A landscape with many valleys, sampled at points; each row gives a point and its height.
From any point a ball takes the steepest step (drop divided by distance) to one of its 2 nearest points. It stops when none of these is lower. Distance is the straight distance between rows; heights are no part of it.
K_131: [ 95 126  86  85  91  84 103  91 112  81  85 125 101  62 110 127  77 111
  98 129 102  67 116 102 108  88  85  67  69 130  52  72 114  87  54]  height 182
K_382: [ 95  84 104 131 130 146 116 110 102 109  77  91  86  96  84  88 116 118
  82  87 111  92 103  91  89 100  81  99  75 110  99  88 104  77 138]  height 224
K_170: [ 61 103  85  77  53  90 110  89  92 102  80 120  72  93  94 108  52  95
 114  92  53  58 108 108 102 103  94  72  97  96  53  77 116 111  85]  height 166
K_480: [115 107 134  83 133  94 102 119 110  63  97 116 133  66 113 112 126 123
  95 130 140  87 120  86 134 151  83 142 100  92  76  80 125  94  79]  height 665
K_769: [101 106 126 101  86  78  92 103  59 112 137 104  91 100  97 102 117  62
  84 115  94  88 140 132 101 122 108 119 111  81 114  47 121 170  84]  height 509
K_489: [115 118 144  49 109  99 101 111  84  65 116 120 114  91  90 121  69 118
 113 110  91  89 124  77  94  94 132 103  99 126  82  72 120  96  93]  height 404
K_341: [ 69 107 104 102 117 101 116  98 100 115 103  94  98  95  93 110 112  92
  47  97  91  89 139 105 137  88  85  90  89 148  86  83 144 110 121]  height 267
K_379: [ 96 101  93 112  84  62 107 133  83 100 141 107  72  94 121 121 119  66
  81 121  94  91 130 112  96  94  99  89  72  94  94  15 126 156  56]  height 421
K_331: [108 127  97  76 120 115 132  82 100 101  84  99 147  98  67 109  91 120
  96 115 121  86  85 127 110 107  78 110  93 107  58 113 117  99 105]  height 726
K_890: [ 99  96 101 101 109 128 115 106 113 113  64  87 126  87  99  92 114 133
 101 109 134 107  75 102 126 129  79 135  93  78 109 147  90  57  94]  height 289
K_390: [107 107 114  65  95 113 107 103  94 102 115 105 128 100  71 105  76 103
  86  86  95  89 103 112  98 103 119  87 113 129 114  95 106 110 136]  height 409
K_82: [122 128 122  75 111 113 105  95  97  98  91 102 136 117  87 116  97 128
 111 126 136 119  80  77 125  89  90 104 100 122 121 142  90  62  84]  height 235
K_74: [ 94  97 101  63  92  65  93 107 113  68 117 117 102 101 108 106  45 114
 126 107  93  94  59  74  69  78 132  60 102 111  88  70  68  88 109]  height 339
K_499: [115 123 147  43 108 111 108 129  64  87 134 119 114  96  86 129  88  87
  93 126 109  98 116 100  79  94 112  96  92 139  96  64 128 110 100]  height 442
K_533: [ 95  80  66 140  94  74 101  94 111  87 109  87  48 122 108  95 115  73
 109  93  70 120  81 110  55  54 113  82  87  95 101  84 111 136 101]  height 332
K_45: [128 113 134 101 142  80  97 102  80  82 107  90 109 122 124  96 138  88
 122 122 139 127  97  49 104  89 117 144 108  86 104  89  93 100  73]  height 413
K_959: [105 112 106 147  90  86  87  92  83 127 114 108 120 100 125 124 100  83
  80 133 121 111 113 119 117 110  76  81  98 119 142 124 112 102  76]  height 286
K_782: [ 94  85  67  94  93  94  65  92 113  96 109 100  49 100 122  67  96 100
 124  51  70 105 112  79  61  72 111  94 135  67 122  89  48 117 106]  height 256
K_361: [114 126  71 113 116 123 115 107  98  68  61  89  69 116  54 114 131 106
 137 109 101 120  58  99  79  53  92 105  76  70  58 104  76  57 102]  height 443
K_21: [ 95  83 140  77  93  77  95 102 102  72 119 106 128  84 104 128 111 105
  90 103  78  72 131  85 124 132 110 136 124  84 126 117 150 126  83]  height 317
K_716: [ 77  57 128 106 125  71  75  95 118 117  88  83 105  70 102  71 148  74
  52 115 118  97 141 112 172 149  67 143  83  92  99  45 140 135 101]  height 671
K_426: [ 67  85  98 103  63  77 109  79  88  95 106 111  74 105  87 112  81  87
 104  98  65  70 123  98  90 105 113 103  98  92  68  65 146 126  77]  height 214
K_991: [ 87  88  49 128 110  55 112  62 125 104  88  91  85 124 110  99 114  86
  90  89  89  73  76 132 106 104  70  78  89  82  55  98 103 125  88]  height 633
K_622: [105 122  99  93 103 159 116 100  57 121  87 105 103  76  71  94  81  86
  88 100  88  85 142 145  91 118  95  95 102 122  87  68 106 128 123]  height 380
K_853: [124 117 102  84  84  56  71  76 107  83 109 112 110  97 136 110 121  83
 102  88  91  72 149  80 114  78 102  94 104  97 109 107 116 117  56]  height 108
K_881: [ 96 103 115 141  81  75 107 113  63 127 123 103  76 111 112 114 114  57
  82 139 107  95 143 120 116 116 103 112  91  83  93  32 140 158  59]  height 462
K_488: [124 134  97  90 116 142 118  88 102  67  50 101  88  99  61 115  98 128
 142 117 126 110  67  95  68  77  98 105  88  86  57 100  87  67  89]  height 420
K_337: [ 98 129 108 118  89 115 105 108 102  90  73 124  78  69 114 134  61 112
 109 125  99  72 124  74  77  94  96  77  78 123  52  77  97  73  55]  height 206
K_689: [ 97  99  92 105  76  88 120  89 118  90  96  86  83 123  92 115  90 109
 113  96  88 104  61  92  94  70 107  86  83 104  88 125 106  70  99]  height 244
K_588: [108  86 100 118 119  88  84  96 118 112  73 107 116  61 123  73 106 116
  97 131 149  98 104 108 128 169  74 121  82 104  90  82  91  75  78]  height 350
K_914: [ 61  73  93  96  54 146 110 112 115 135 109  97 102 100  81  84  65 116
  87  61  56  88  88 113  84 118  98  85  98 112 107 107  90 101 149]  height 346
K_565: [109  90  65  79 123 110  79 123 111  81 110 100  67 109 123  60 119 107
 128  53  87 104  89  78  64  77 123 113 114  71 122  99  34  93 125]  height 200
K_647: [ 72  68 100  70  55  78  97 105 133 110 126 103 127 105 119  98  55 122
 106  75  60  90  72  73 127 128 124  91 121  99 122 132  96  83 109]  height 165
K_143: [ 96  95 100 106  99  81  89  88  88 100 115 112  63 127 111  69 112  66
 119  76  88 105 127  77  70  68 130 104 110  96  66  52 103 138  97]  height 403
K_717: [105 114 109  93 138 141 124  99 104  81  71  98 101  82  70  79 133 109
  72  82 105  91 129  97  83  80  82 120  88 114  97 102 111  89 131]  height 280
K_378: [ 84 107  96 100 111 107 127 115  74 116  93 110 115  47  68  92  83 107
  63 127 105  78 131 149 137 149  81 101  74 116  86  43 116 105  99]  height 760
K_356: [140 136  76  57  73 114  64  96 103  85  90  92  97  95  97  90  92  99
 142  98 121 128  76 102  93  65  86  84 117  67 132 156  55  79  63]  height 212
K_676: [ 89  86  64 143  73  61  91  94 135  92  94  95  34 104 116 116  90  85
 110  78  79 106  84  96  51  53  86  57 104  91  87  77 102 115  86]  height 285
K_404: [ 78  85  61 129  99  83 117 101 129  71  76 101  91 120  75 101 145 109
  94 108  97  96  50  89 139  86  78 101  58  72  91 138  90  53  84]  height 154
K_531: [117 105  97  79 135  39 106 106 128  59 119 114 141  79 116 105 115 113
  84 104 117  90  69 104 122 106  93  90  78 123 106 106  87  84 106]  height 240
K_193: [104  99  80 119 111  67  85 108  87 137 113 118 130  75 139  94 102  87
  71 118 125 107 128 109 134 116  79  82  87 129 140 106  71  97  89]  height 236
K_406: [116  80  94 106 103  75  92 116  95 101 110  89 100 123 109 106 112 104
 118 117 118 133  45  84  92  95 115 112 120  66 140 128  56  77  87]  height 191
K_473: [109 126 120  62 123 103 104 128  98  72 106 116 149  49  90 117 100 123
  67 127 115  85 119 119 115 137  80  94  86 128 107  87 123  87 102]  height 749
K_416: [105  95 111 117 108 109 114 112  90  96 112  95  65 126  90 112  99 101
 117  98  88 127  78  88  49  62 134  64  90 121 122  77 101  93 141]  height 425
K_150: [103 101  51 108  85 103 110  85 125  95  78  86 108 117  67 112 123 112
 123 118 102 112  45 112 130  67  85 101  85  66  99 162  73  55  87]  height 118
K_146: [108 116 112 124  96  85  89  85  76 133 119  94 119 110 123 114 104  75
  89 108 111 100 136 113 100 104  90 100 124  96 112 112 111 129  71]  height 333
K_668: [ 83  87  94 114  59 152 115  98 115 118  88  89  88 104  76 104  67 121
  98  75  58  85  77 118  94 104  86  64  82 117  95 136 127  76 130]  height 315
K_927: [111  89  82  96  76 115  91  88  94 112 117  96  88 109  91  71 112  82
  84  51  60  90 123 108  81  76 116  86 110  99 125 129  77 118 127]  height 501
K_31: [ 82  86 116 103  55  97  89 101 118 139 122 109 122 101 124 111  59 117
  96  99  80  89 109  62 120 125 120 101 126 117 129 141 100  69  83]  height 205
K_575: [ 93 119  62 101  90  51 102  47 108  98  94  98  83 111 119 108  94  80
 101 100  85  81 105 128  89  71  85  73  91  94  50  94  93 137  68]  height 656
K_792: [108 131  84 129 146 148 119  77  86  99  59  84  76 109  82  94 121 104
 115 129 132 112 104 115  88  85  80 112  84 101  46  86 104  85 105]  height 691
K_692: [117 119 120  90  98 104 101  97  58 119 134  93  91 139 101 120  87  75
 102 107 108 132 122 104  86  66 126  95 112 139  79  69 120 124  96]  height 548
K_263: [ 96 129 101  64  71  96  92  89  99  95 103 117 102  68  98 115  40 107
 105 107  82  80 110 106  98  93 100  50  93 135  68  86  97  84  82]  height 156
K_208: [ 79  94 102 110 133  94 112 104 106 106  96  89 110  68  92  90 102  99
  66 132 131 100 130 121 146 136  74 107  85 123  66  52 121 100 101]  height 745
K_501: [ 85 118 101 104  94  97 122 102  92  94 128  98  78 112  99 122 107  86
  63  94  84 100 133 106 103  65 108  76  86 140  68  64 156 114  98]  height 328
K_996: [128 110 129  69  90 111  75 102  75  81 104 115 121 101 115  90  99 101
 122  75 103  96 118  92  93 107 118 142 141  67 137 133  94 109 102]  height 287
K_105: [ 94  93 113 143 120  97 112 103 123  88 101  96  91 117 111 116 156 104
  63 122 116 105 113  88 124  87  79 104  85 111 110 111 146 107  79]  height 99
K_18: [128 136 130  57 101  77  66  95  80  81 120 122 120  87 131 108  99  77
  97  94 103  85 159  84 113  88 109  99 105 117 110 105 103 107  69]  height 21
K_539: [ 92  90 108 113 114 104  92  97  80 146 110 110 147  89 116  95  89  96
  67 107 114 117 123 106 158 125  92  98 114 139 143 130  70  99 107]  height 298
K_669: [ 74  88 110 149  94 115 123 103 132 105  88  85  76 118  93 120  93 114
  97  98  86 100  69 106  92  79 112  70  78 122  85 106 138  69 100]  height 269
K_748: [106 100 118  99 125 127 126 106  94  74  70 101  99  95  85 102  87 125
 136 128 119 101  63  83  70 111 119 133 104  88  51  76 104  82  97]  height 395
K_174: [ 92 108 126 119  75 106 105 105 102  92  98 113  77  97 109 136  69  98
 108 115  82  84 130  79  81  91 111  75  85 130  72  78 138  90  60]  height 232
K_872: [ 99  98  86 136 108 135 100 110 103 137  88 107  92  91 115  83  81 109
  83  92 106  96 124  88  95 103  93  83  90 129 111 100  68  68 123]  height 168
K_654: [ 93 103  92  74 137  95 106  89  87  80  96 101 115 101  88  74 115  72
  92  87 105  67 142 110 131 113 109 126 105 105  41  44 110 134 112]  height 753
K_231: [130 119 110 100  98  99  74 101  80 110 110  96  96 107 120 107 107  76
 119  95 107 117  98  95  62  87 107  92 104  79 145 111  81 108  82]  height 291
K_579: [111 133 107  70 101 114 110 114  76 108  93 109 142  63  91 129  69  96
  78 134 106  83 123 136 117 135  89 102  96 123  78  67 125 104  87]  height 763
K_372: [ 62  80  82 110 102  85 115  78  88 122 107  77  97 123  91  77 113  81
  76  75  66  90 102 137 104 126  93 120 104  71  99 105 114 151 139]  height 562
K_282: [ 72  62  86 126  49  87  99 108 110 151 105  91 105 103 117 112  67 110
 110 104  88  93  76 110 105 160 128 107 116  74  99 114  92 101  80]  height 331
K_70: [110  97  62  75  94 120  89 110 107  91  97  98  83 112  78  72 134 105
 129  64  78 120  73  85  91  60 113 123 101  52 135 136  28  80 132]  height 133
K_846: [111 104 104 129  73 134  97  89  85 129  94  84  96 119  97 133 101  98
 114  97  98 130  91 123  98  70 102  93  99 102 134 153 116  94 100]  height 441
K_725: [110 107 128  79 137  70 104 108 123  47  86 111 144  79 122 105 139 140
  79 118 139  94 102  77 150 125  84 124  95 121 103 111 108  76  94]  height 637
K_166: [101  80  88  74  73  87  60 131 143  76 100 118  57  87 120  95  66 134
 131  73  91 104  55  72  54  91 103  74 113  79 114  97  44  78  99]  height 199
K_183: [ 68  73  94 117  98  68 118  70 103 142  89  72 116 103 107  95  81  89
  72 115  93  95  96 130 164 152  87 118 121  99  63 121 116 121 105]  height 444
K_151: [111 125  96  74 127 102 115  86 113  92  74 103 146  90  92 104 105 136
 102 115 129 104  83  95 161 114  74 113 107  90 101 157  91  67  98]  height 260
K_743: [101  92  81  63  92  64  66  75  96  88 116  99  78 112 108  86  94  76
 127  72  70  94  90 104  73  64 116  87 124  73  90 108  89 144  97]  height 381
K_78: [129 124  66  88  89 108  85  97 104 108  81 105  96 103  99 101 121  99
 134  98  99 105  69 112  73  80  66 113 106  54 111 156  63  77  70]  height 189
K_50: [ 92  88 122  87 122 102 120 122  93  59 103 105  89 113  90 101  95 115
 133 114 100  84  79  71  59 110 131 110 107 100  72  50 113 110 109]  height 355
K_677: [ 97  95  82  72  35 131  88 105 129 127 118 101  96 106  93 105  53 106
 105  79  62 106  73 105  80  78 119  46 109 116 142 138 105  94 116]  height 188
K_765: [128 117 115  87 111  84  86 118  88  87 116  91 116 104 106 100 133  80
 110 108 112 103  97 108  67 110 113 122 114  75 131 105  97 140  91]  height 342
K_360: [106 110  72  82 140 120 112  67  89 107  89  98  94 133  84  50 103 107
 101  56 108 130  81  90 104  53 120 102 109 100  88 102  39  98 142]  height 303
K_512: [ 81  82 115 100 130  77  94  81 100 103  92  88  95  79 107  60 136  85
  53 133 141 102 149 107 160 138  66 120  85 112  56  46 139 118  96]  height 718
K_801: [125 132  91 103 129 148 134  80  84 113  70  93 119 106  71 117 102 104
 109 121 143 114  93 131  97  96  87  96  90 103  59  91 112 103 115]  height 712
K_756: [ 69  60 111  89  73 120 105 138 109 127 118 110 109  83  92  90  84 108
  71  65  56  79 110 109 107 149  97 113 100 109 136 103 101  99 149]  height 405
K_445: [ 83  59  70 143  92  75 108 130 144 108  99  87  73 100 118  81 124 103
  96  87 101 103  58  72  84 105 100  90  81  93 129 108  69  77  95]  height 237
K_285: [101  94  85  38  65 115  69 113 132  64 103 119  83  83 102  83  35 140
 139  83  81 105  66  96  62 106 113  70 135  77 103  95  47  96 107]  height 169
K_844: [118 104  76  70  51 132  84 108 117 135 122  95  98  85  98  95  31 111
 102  99  88 118  66 114  73  80  91  44 109 121 136 119  60  89 120]  height 197
K_353: [ 70 103  72  95 121  93 118  64 101  99  87 104  92 103  87  78  76  95
 102  74  91  81 106 118 108 103  88  72  88 111  41  65  87 110 113]  height 702
K_761: [118 132 137  70 125  94 101 106  69 102 149 102 122 117  81 116 106  79
  83 113 109 122 125 118 103  77 114  96 105 133  94  65 103 144 115]  height 494
K_117: [101 111  86  31  61 144  59  98 104 106 113 106  93  89  99  80  50 118
 150  69  88 112  76 111  79  89 109  74 145  86 113 108  38 121 111]  height 131
K_420: [109 101 106  50 127 101 102 101  80  69  87 109 152  77  92  94  99 107
 101  94 117  77 129 128 116 149  99 146 123  75  79  92  95 112 123]  height 721
K_434: [105 106  86  98 151 113 117  91  93  82  80  95  82 122  69  60 101 118
 124  87 112 124  64  93 105  77 123 120  87  83  72  88  51  82 138]  height 246
K_979: [109 116  91  91 119 139 121 113 112  60  87  92  72 122  54 112 130 101
 119  95  85 118  67  97  58  42 113 105  76  92  86  93 105  74 131]  height 476
K_273: [ 70  50  81 155  83  79 108 118 122 133 106  98  80 119 115 101  90 107
  91  95  99 113  64  87 105 110 115  77  95 109 123 112  94  72 109]  height 270
K_407: [121  99 129 115 135  80  83 130  83  96 107  97  95 119 126  92 124  85
 121 132 151 137  75  70  97 124 117 138 110  73 128  92  83  81  82]  height 334
K_209: [ 99  93 106 125  99  91 104  94 115  89  99 101 102 102 107 113 125 103
  93 108  87  75 122 103  92 107  91 121  90  95  95 101 140 113  81]  height 171
K_83: [118 105  85 120 110 101  98 107  95 122  70 102 121  81 122  93  94 123
 114 127 140  98  69 111 105 139  81 116  98  88 105 111  62  65  73]  height 318
K_937: [115  77 121 108 123  96  97 148  95 109 108  94 110  95 115  91 109 107
 105 115 127 125  61  79  82 131 112 128 100  84 155 108  68  83 116]  height 247
K_723: [ 91  87 121  73  82  90  98  84 109  90 105 103 131  94  90 118  75 120
 102  94  89  66 109  95 133 139 107 121 117  96 101 139 133  95  95]  height 261
K_92: [ 85  94  88 141 134 114 118  92 104  94  76  71  84 126  77  87 149  90
  99 119 127 132 106  91 126  75 102 129  91  79 105 108 109  80 111]  height 567
K_781: [ 93 111  88 156 135 153 115 102  84 111  55  91  66 109  96  69 117  98
 116 120 142 135 109  96  81  88  95  95  93 106  70  69  79  65 117]  height 663
K_856: [ 92  72 121 110  78 114 101 156 109 119 115 105 101  68  88 108 100  99
  70  81  79  69 102 118  70 134 101  87  78 110 151  80 116 110 133]  height 463
K_887: [ 83  95 127 140 106 102 125 125  99  97 115 103  69 109 115 127  87 100
  80 139 105 100 105  65  98  90 127  88  88 126  77  54 138  86  77]  height 279
K_284: [ 71  76 103 135  88 108 116  73 105 119  92  75 105 124  93 110 116  86
  80  82  69 104 105 136 113 117  84 115 112  71 103 125 151 136 120]  height 511
K_145: [128 114 102  55  76 114  66  94 107 103  87 106 102  97  89 107  67 115
 145  86 114 117  81  90  88  81 106  84 119  89 114 149  82  79  85]  height 230
K_839: [119 118  64  99 114  86 117  68  91 102  97  94  93 115  99  92 108  87
  93  92  99 100  94 117  89  66  95  78  91 112  61  78  90 124 109]  height 681
K_181: [116 108 110 106 102 133 108 134 106  80 110  91  73 118  73 116 119 101
 117 104 107 121  73  83  49  65 108  89  79 101 122  91 104  68 112]  height 455
K_963: [ 70  90 125 119 127  95 121 102 121  85  94  85  92  95  93  99 143  99
  44 109 112 104 112  85 140 101  79 112  98 127 110 102 136 101 128]  height 183
K_738: [108  93 106  68 107  45  98 112 115  67 127 111 111  98 109  95  89 102
  94  98  98  81  77  80  96 102 125  81  87 108  93  74  89  89 104]  height 294
K_511: [118 128 109  81 124 118 116 110 122  60  79 113 139  68  78 118 107 129
 103 135 113  74  84 117  93 119  74 106  90 108  81  98 114  86  91]  height 737
K_502: [109  96 110 106 142  83 110  94  93  73  89  78  98 131  92  92 147 100
 104 131 136 136  83  68 145  88 109 142 108  75 106 109 100  72  98]  height 497
K_988: [127 126 126  86 126  74  83 113  88  87 108 138 115  84 138 112 106  79
  95 109 135  98 138  70 108  98 101  95  85 144 104  85  91  85  64]  height 103
K_701: [ 95  79  95 168 123 151 105  87  92 118  66  73  69 119  95  73 137  94
 112 126 125 129 120  86 104  97 103 119  93  70  92  94 104  67 113]  height 622
K_986: [ 92  84  90 141  59  91  85 118 122  95  90 103  57  95 121 122  93  91
 122  93  83 101  79  91  50  97  88  87 101  70 110 105  99 107  78]  height 253
K_662: [129 116 114  71  77 117  55  87  74 112 104 104  97 109 115 103  79  99
 140  82 104 115 111  68  95  94 120 122 147  85 131 152  81  89  77]  height 252
K_214: [116 112  79  95  85 141  75  79  71 131 104 112  84 102  96  65 104  77
  99  59  66 103 144 126  66  92 103  88 123 105 122 102  61 131 118]  height 479
K_648: [ 70  62  84 135  55  96 108  96 110 140 106 100  80 127 116 116  51 104
 120  93  85 106  66  99  95 118 111  84 113 100  94 111  76  76  96]  height 301
K_909: [ 83  97 111 103  82  78 124 122  89 101 139 112  84  99 101 125 125  74
  55 109  80  71 135 119 104  72 102  77  63 122  89  37 152 137  84]  height 375
K_672: [103 112 119  96 135  68 101 104  93  97 109 106 137  97 128 115 100 101
  82 132 133 103 120  81 133 112 103  92 105 137 104  91  98  90  92]  height 167
K_444: [ 74  87 122 117  97 107 118 107  83  90 103  91  73 115 109 109 100  98
 108 114  81  90 112  82  68 113 122 130 109  94  63  57 142 121  99]  height 288
K_681: [ 94  81 112  61  83 121 100  95  94  93 114 102 106  96  67  79  96 100
  99  49  56  81 112 112  91  91 120  85 104 104 117  99 109 127 150]  height 452
K_836: [ 78  83  57 105  93  57 113  59 104 103 105  76 101 123  96  81 106  79
  98  75  77  85  74 139  98 103  82 100 107  72  65 114 101 158 112]  height 608
K_201: [ 88  66 111 138 116  79  89 103 103 106  95  82 103  83 105  67 146  85
  80 117 119 103 128 109 124 147  76 152  85  62  95  61 132 138  95]  height 613
K_249: [119 113 121  33 113  96  88 108  93  67 113 123 129 108 105 105  48 111
 136 104 113 105  77  82  93  86 135  85 109 122  86  86  89  95 106]  height 369
K_520: [ 57  76 105 169  94 131 109  91 108 141  82  78  95 105 109  96 117  89
  55  95 111 119 121 117 139 122  67 105 106 110 123 131 129  91 123]  height 186
K_898: [ 83  64  79 138 111  69 104 116 139  92  86  91  88 110 102  78 158 114
  80  85 102  93  71  66 121  93  88 106  65  94 130 143  86  48  95]  height 196
K_883: [113 115 108 119  98 107 107  72  75 128 114  73 120 127  89 123 104  87
 101 100 102 115 100 138 103  80 105 104 118 101 104 128 130 135 101]  height 393
K_484: [102  78  66 115  78  74  66 134 139  89  96 100  52  77 131  98  90 113
 116  76  86 102  67  89  55  86  80  67  94  69 129 108  66  77  84]  height 226
K_713: [126 125 112 119 111  97  64  93  77  95 102 103  77 106 132 100 130  67
 126  89 128 115 124  77  73  69  91 115 115  78 122 120  79 115  60]  height 248
K_272: [113 113 112  93 103  83  75 106  72  87 114 123  77  84 123  89 112  71
 103  80  85  81 152  82  71  83 122  99 102 107 102  53  92 127  89]  height 480
K_452: [ 81  75  85 142  92  76  91  89 109 121  86  98 120  68 111  96  91 111
  86 131 122  88 110  97 133 184  76 119  94  91  93 104 119  91  77]  height 378
K_93: [118 122 130  80 153  89 104 117 104  53 105 106 123  98 111 110 158 106
  89 119 141 103 105  71 121  92  82 118  90 112 113 112 108  98  89]  height 606
K_77: [ 86  87 119  92  58 101  88  84 123 102  96 115 114  95 106 111  56 144
 102  98  82  78  93  63 138 121 102  91 106 106  95 148 123  66  63]  height 231
K_5: [116  86 101  95 130 121 110 115  88 111 110  93 107 101  98  91  96  98
 100  88 116 116  66  98  79 113 110 107 103  94 129 111  66  97 126]  height 296
K_324: [111  89 132 118 129 101  85 117  84 113 109  87 113  85 102  83 149  73
  81 111 127 103 124 116 106 153  96 152 102  76 137  90 116 143 112]  height 531
K_294: [ 78  99  96  79 120  98 117  99 100  86  80 113 107  94  81  73  92 101
  92  83  92  81 110  96 103 110 106 110  87 115  45  44  96 108 125]  height 720
K_119: [108 105  80 122 107  91 104 102 115  89  89 102  86  91 108 109 106 103
  95 107  94  92  94  83  84 100  91  88  74 107  94 106 109  83  82]  height 215
K_763: [ 78  72 109  77  53  95 105  77 138 119 118  95 109 126  91  96  61 132
 120  75  76 106  59  74 139  81 123  77 112 103 112 154  99  77 114]  height 123
K_286: [128 100 133 105 110  84  80 119  61 105 129 103 124  98 111  86 138  58
 104  97 109 100 126 126  89 141 107 138 118  73 139  67 104 166  99]  height 436
K_603: [ 87  88 103  89  39 107  98  92 126 115 106  89 115 127  68 126  68 119
 107  88  80 120  54 107 109  75 119  68 102 111 128 162 126  78 113]  height 152
K_945: [114 122 109  98  94  55  62  74  92 102 101 106  99 114 141 100 105  77
 123  78  97 109 123  73  99  74 110  90 125  80 104 132 102 120  51]  height 181
K_778: [ 88  83  86 111 107  59 105  86 109 132  93  97 137  81 122 105  92 101
  69 120 109  91 100 121 160 147  79 112 107 106 110 123 107  99  84]  height 406
K_102: [110  93  61  85 131  95 105 112 106  69  80 103  90 113  72  66 124 118
 120  85  93 111  64  63 106  72 106 122  90  61  95 115  35  61 125]  height 187
K_680: [112 114 130 126  96 111  94 105  59 111 126 104  72 107 110 109 101  60
  98 101  98 105 145  94  61  75 119  92 109 111 105  67 112 141  84]  height 529
K_259: [ 77  94  79 136  80  83 119  57  99 135 105  71 116  96 100 114  88  84
  78 103  84  84 107 152 126 135  74 106 108  77  69 109 137 141 102]  height 475
K_610: [109 101  78  87  96  80  80  68 101  79 106  92  61 117 118  68 125  76
 115  57  74  96 119  76  62  57 121 107 118  86 107  87  75 124 106]  height 313
K_175: [ 80  99  75  92  63  89  98  72 109 107 107 102 102  91  88 121  37 119
 122 105  66  77  75 114  89  90  97  59 100 110  69  91  98  96  90]  height 134
K_697: [122 131 128  69 130  92 101 101  86  69  98 121 150  83 101 105 113 105
  99 116 126  83 132 119 118 140  91 133 112  95  67  95 120 119  74]  height 692
K_108: [ 84  91 123  83 102 105  98 105  81 128 118  98 125  92  97 110  64 100
  70 106  87 100 116 101 146 123 113  97 125 146 118 103 101  91 129]  height 364
K_694: [ 65  88  98 124  55 133 121 107 137 109  80  98  73 126  84 119  58 110
 120  84  51 107  59 104  76  88 119  70  93 108  78 119 131  70 128]  height 295
K_46: [109  92 147  62  84 101  81 111  74  69 119 101 141 105 110 108 109  87
 105  85  89  89 142  95  95 133 129 158 147  72 115 112 131 140 102]  height 363
K_870: [105 121  79 112  95 151  96  85  64 121  87 101  81  81  88  71 105  86
  79  59  66  80 155 136  80  92  90  85 101 127 104  78  72 115 126]  height 432
K_910: [116  93  91  64 109 114 118 112 107  91  99  93 125 112  68  85  97 125
 116  92  93 115  41 109  89  81 115 113 102  73 115 119  64  86 142]  height 338
K_206: [112 112  84  54  39 132  81  99 106 133 110 103  97  96  77  91  30 126
 130  98  79 135  60 133  71  97 112  60 130 102 117 115  56 114 122]  height 170
K_467: [125 100  66  99  85 104  78 122 122  83  96 102  71  81 106  91 127 108
 123  81  91 110  69 106  45  91  70 110 102  29 140 131  71 104  86]  height 217
K_475: [123 124 110  78 126  69 102 111 100  73 103 120 145  75 114 117 103 111
  90 128 135 102  80  95 125 108  85  79  76 147 119 118  82  66  89]  height 209
K_311: [104  98 108 102 153  97  99 101 105  64  86 105 105 106 103  78 151  98
  97 103 133 104 109  53 116  88  97 144  84  96 108 114 105  54  93]  height 561
K_500: [ 78  85  90 155  87 118  98  85  92 145  95  96  90 103 126 102  92  92
  75  91  84 100 136 109 114 100  86  93 103 123 126 129 102  83 102]  height 104
K_951: [116  95  69 115 102  83 105 101  98 108  91  85 107 112 101 108 118  95
 125 125 122 138  50 103 123  90  79  99  98  72 129 149  59  74  80]  height 153
K_984: [114 133 110  97 124 167 104  95  72  98  87  96 118  77  72  86 109 109
  76 102 114  91 147 110  88  91  77 110  94 135  95 100 111 107 119]  height 330
K_156: [ 97  85  99 130  82  99 118 105 108 102 120  79  72 130  97 112 121  85
  87  80  87 122  89 108  69  57 106  76  89  99 121  89 120 116 134]  height 385
K_570: [ 88 103 117 120  71 144 106  86  98 139  87  94 100 101  75 121  66 114
  82  85  69 105 122 121 117  78  98  72 102 139  98 125 135  93 130]  height 345

Where does a ball stop that starts at each point below?
K_756: K_105
K_654: K_18
K_579: K_502
K_761: K_18
K_294: K_18
K_856: K_105
K_181: K_117
K_979: K_175
